Points, in no order, along strands that fork and pass close to each other.
In the rows, zero is written as 128.
Two points are linked if the straight distance between their rows is under 62.4. Some points are linked to none.
<122>: [137 137  98 104 158 144 156 140 128 144 122 152]
<659>: [136 157  95 147 149 116 143 111 122 171  93  94]
<492>: [128 147 177 132 115 108 105 177 118 139 114 166]
<633>: [116 145  96 139 152 116 140 135 109 187  89  93]
<332>: [178 151  91 161 105  85 147 103 117  98 128 126]
<542>: [171 151 134 104 118 117 117 155 139 123 133 129]
<371>: [131 148 102 141 163 165 152  84 133 131 106 108]
<553>: [ 82 110 152 141 122  84 102 188  99 150  95 135]
<460>: [151 150 155 202 124 110 126  95 141  92 140 167]
<617>: [176 126 121 124 135 130 136 140 160  91 164 163]
<595>: [ 48  70 150 131 138  85  90 160 154 101  59 182]
<303>: [132  83 127  85 153 172 140 158 138 111 158 206]
<358>: [140 151 138 193 125 135 127  68 125  96 109 109]
<236>: [163 130  86  73 131 131 137 155 133 141 130  94]
<499>: [ 79 138 148 161 148 138 120 124  97 176  80 105]
<93>: [136 146  94 125 171 158 161 102 136 136 119 135]
<283>: [139  93 125 111 170 174 151 137 147 121 156 210]
<135>: [ 60 120 146 166 148 117 119 134  90 176  80 107]
<121>: [143 170 138 181 129 127 130  78 128 117 103 104]
<262>: [ 91 101 159 126 103  75  90 193 103 135 108 111]
<384>: [126 110 101  57 104 125 120 154 114 158 144  63]
<386>: [161 134 100  65 106 135 126 145 134 139 141  73]
<169>: [155 134  83  89 147 139 147 152 131 144 122 129]
<541>: [150 136 145  90 107 127 112 165 130 128 142 115]
<286>: [167 166  92 152 129  91 139 111 127 144  97 100]
<519>: [132 163 189 195 133 134 119  89 142 107 125 160]
<378>: [160 100 146  85 124 168 123 147 158  91 185 166]
<545>: [ 67  92 124  55  88 129 127 125 117 138 159  92]
<279>: [174 101 128 108 140 150 136 146 172  90 184 178]
<494>: [174 141 106 187 103  86 145  95 115  79 147 145]
<66>: [178 148 121 114 102  90 103 153 130 153 114  77]
<182>: [135 128 136 145 160 200 122  96 131 101  96  91]
<96>: [ 83  91 101  96 131 103 120 186 101 142 100 121]
<137>: [ 78 126 148  75  70 101 129 104 117 166 179 116]
<549>: [126 108 145 185 161 180 134  79 160  90 149 160]
<605>: [116 114 128  76 108 132 114 177 111 135 130 120]
<242>: [101 159 156 162 144 140 119 115 113 168  88 107]
<67>: [164 135 144 178 125 109 132 118 158  83 158 180]
<354>: [100 142 173  77  71 119 117 109 129 150 182 120]
<544>: [175 131 118 176 111  95 137 118 137  72 160 159]
<48>: [ 92 106  89 110 150 105 136 167  94 174  97 111]
<302>: [184 143 132 123 118 116 125 140 151  93 151 149]
<172>: [ 71 119 145 156 137  92 116 166  91 163  87 136]
<424>: [167 156  81 159 126  97 154  89 124 111 110 111]
<336>: [ 96 125  92 128 159 117 142 144  94 188  89 103]
<569>: [140  98 128 137 173 168 153 119 162 120 161 208]
<51>: [105 106 113  55  96 133 120 143 112 147 151  73]
<594>: [126 170 149 169 137 134 122  96 123 150  87 104]
<628>: [ 93  93 106  71 116 123 114 180 109 134 113 122]
<582>: [138 138 171  83  86 133 103 156 132 126 153 122]
<205>: [129 118 151 201 142 166 124  73 148  72 152 142]
<140>: [117 136 179  77  73 137 108 124 133 137 171 124]
<200>: [129 104 136 168 165 172 145  93 171 106 161 185]
<314>: [ 53 101 125  67  80 102 129 112 120 147 163 101]
<657>: [133 142 113 145 159 182 140  79 132 114 102  89]
<512>: [136 128 143 203 128 154 123  70 126  70 134 117]

A fork is a point with three links, a tip a point with one. Leave the first point through the second and follow the links. Name the first fork or tip that comes.
<96> / <628> => <541>
<121> / <594> => <262>
<205> / <549> => <303>
<542> / <302> => <378>
<93> / <371> => <182>
<424> / <332> => <519>
